Points on a hilly landscape, in no order, each with its height.
A climber steps from a point to whichever of its 5 nearest points has the largest rise for the distance, and stops where none of them is higher. Distance is the straight distance between rows; heights are no part of it.
<668>: [152 122 104 127 133 171 141 115 146 141 149 113 122 107 145 134 116]  height 66.2
<459>: [129 133 130 120 127 139 141 142 135 134 114 116 124 119 156 120 114]  height 37.5
<44>: [185 145  74 166 153 186 153  84 158 136 164 115 143 158 184 183 115]  height 46.4
<216>: [150 100 163  75 133 178 127 140 111 113 160 106 141 112 179 190 120]  height 43.9
<349>: [108 114 111 142 123 151 109 108 129 134 165 102  98  88  82 120 139]  height 37.6
<159>: [155 128 163  96 131 144 145 166 125 125 115 127 154 135 198 164 117]  height 34.8
<302>: [ 87 110 117 164 135 141  70  89 115 124 173 106  84  69  22 138 169]  height 28.3
<203>: [ 79 126 138 156  99  49  93  97  57  99 148 167 138 147  30  81 157]  height 34.1
<336>: [176 147 146 124 153 137 155 167 149 141  77 129 153 130 195 147 107]  height 9.5
<449>: [125 152 165  67 132 103 124 170 113 113  57 153 180 184 177 132 133]  height 32.6
<727>: [104 129 121 147 116  91 140 141 134 142 117 134  97 132 107  82 122]  height 31.3
<118>: [102 118  90 171 123 137 110  84 143 157 159 112  74  83  49 108 150]  height 41.8
<105>: [ 98 122 141 122 117 132 111 136 123 124 130 112 115 127 124 114 133]  height 16.2
<395>: [ 72 114 135 175 106  65 112 116  99 127 152 144 103 122  45  99 144]  height 43.2
<600>: [104 123 111 142 120 121 121 128 135 143 131 128  91 107  98  97 135]  height 34.0
<525>: [143 137 171  86 130 119 133 183 123 114  64 146 170 166 189 152 116]  height 66.1
<450>: [148 158 145 125 154  98 156 172 148 145  44 139 149 160 176 106 116]  height 16.1
<347>: [196 139  89 142 148 179 172 114 153 143 152 130 159 137 186 178 112]  height 67.4
<461>: [136 148 164  95 136 110 139 166 136 126  55 150 158 165 178 126 122]  height 17.3
<70>: [ 77 107 143 145 121 117  73 103 109 116 176 106 104  86  39 131 157]  height 26.0
<305>: [ 93 105 159  98 116 119  96 135 104 102 142 113 127 134 107 138 137]  height 71.7
<310>: [165 124 125 117 136 174 152 122 141 137 138 123 140 123 183 165 114]  height 45.5
<173>: [ 99  99 128 138 127 148  77 102 125 126 176 107  96  75  60 148 150]  height 22.5
<155>: [ 98 111 106 133 131 164  94  90 136 131 166  98  86  87  52 145 152]  height 34.4
<320>: [168 109  96 126 128 201 130  79 142 119 184 106 133 119 150 176 130]  height 30.3
<11>: [ 80 133 120 148 107  64 113 124 106 115 131 145 114 146  79  79 138]  height 73.5
<690>: [109 126 127 136 112 105 138 144 137 141 112 137 112 124 115  92 126]  height 27.2
<689>: [ 94 151 125 154 107  50 128 136 115 124 111 170 120 166  96  66 134]  height 69.3
<447>: [ 92 142 113 176 113  75 135 133 141 148 117 150  87 123  89  63 131]  height 34.9
<226>: [154 106 134  90 129 199 114 116 115 113 178 100 135 105 154 192 130]  height 38.8
<729>: [ 75 118 139 141 104  67 104 124  90 113 147 151 120 143  62  94 149]  height 67.3
<7>: [183 120 108 124 138 192 144 103 130 125 168 112 137 125 180 178 109]  height 41.6
<722>: [156 134 160 107 143 137 143 167 136 129  88 128 152 141 196 146 118]  height 21.6
<42>: [126 144 118 149 132  88 143 143 147 148  82 138 112 132 140  85 123]  height 29.2
<47>: [100 136 149  79 115  77 118 152 100 106  92 152 151 169 131 104 128]  height 48.4
<387>: [119 113 166  77 120 134 111 153 112 102 127 114 149 132 165 156 128]  height 71.3
<350>: [157 127  67 166 131 181 134  75 165 134 164 110 121 116 130 142 120]  height 30.0
<5>: [ 99 102 130 112 125 150  97 120 124 117 170  94 108 105 100 143 136]  height 24.8
<499>: [169 134  85 143 140 179 167 114 157 141 136 118 134 128 165 145 111]  height 45.7
<323>: [204 153 150 133 169 152 171 152 153 161  95 126 154 135 212 175 103]  height 4.0
<263>: [158 139  97 145 139 138 153 139 165 150  97 121 118 117 149 110 102]  height 35.7
<534>: [115 148 113 172 131  69 150 136 152 149  92 152 101 125 110  60 119]  height 31.0
<24>: [130 100 144  91 131 188  98 105 116 109 187  87 123 100 120 180 138]  height 35.1
<429>: [140 108 157  90 123 167 124 135 123 107 151 106 138 120 164 154 123]  height 51.0
<501>: [ 91 139 136 126  93  40 117 108  64 102 128 191 153 169  64  75 142]  height 51.5
<398>: [121 129 160  85 127 110 133 164 110 105  88 133 156 154 171 137 137]  height 32.8
<707>: [139 107 140 102 131 175 115 110 121 119 167  95 132 100 136 166 123]  height 41.9
<285>: [116 139  87 168 120 122 135 121 159 151 129 132  88 108  88  80 128]  height 37.9
<130>: [ 72 110 132 134 115  98 108 127 105 112 158 120 115 119  79 109 142]  height 5.0
<18>: [ 84 127 146 109 108  63 117 120  99 101 134 153 143 153  85  98 141]  height 30.2
<424>: [ 86 140 131 107 111  52 125 129  97 103 105 174 150 171 104  90 140]  height 72.1
<260>: [ 89 110 121 168 114  95 105 114 117 137 156 128  88 100  49  93 139]  height 35.8
<683>: [183 154 169 116 165 142 155 174 146 146  61 139 170 155 215 164 108]  height 3.8
<221>: [127 129  86 144 120 157 142 112 152 149 144 113 104 103 111 110 117]  height 45.8
<55>: [178 119 144 100 139 190 147 133 127 133 164 117 160 124 199 206 122]  height 29.3
<251>: [123 123  82 152 124 179 110  77 145 128 171 104  96  95  77 132 140]  height 67.5
<29>: [197 155 158 131 175 121 163 176 162 152  43 144 161 149 201 143 104]  height 2.8
<141>: [210 157 125 148 163 150 178 144 158 163  88 141 165 139 196 150 100]  height 3.7
<448>: [161 132  75 149 132 173 150 108 163 149 133 120 117 115 142 130 110]  height 47.0
<519>: [127 111 111 128 125 175 106  98 131 117 169  94 105  98  92 141 133]  height 42.0
<672>: [104 135 162  68 117  91 121 157 102  95  79 157 173 177 163 133 137]  height 35.6
<407>: [ 90 136 129 161  99  41 119 111  79 111 135 184 127 166  59  70 150]  height 37.7
<16>: [156 156 134 139 148 104 157 163 155 148  57 133 137 144 166  97 110]  height 23.1

Where does a climber stop that starts at each point below?
<226> | <305>
<159> | <305>
<203> | <11>
<173> | <251>
<70> | <11>
<42> | <668>
<47> | <11>
<707> | <305>
<323> | <525>
<24> | <305>

Call two points neighbours if one is among the 5 nearest of the other. Go from one point of each pair to the other, from neighbour to neighbour, staying as high as possible. Name the lowest point that can't be avoided.
<251>, <305> | <310>
<525>, <251> | <672>
<11>, <347> | <260>
<668>, <251> | <221>
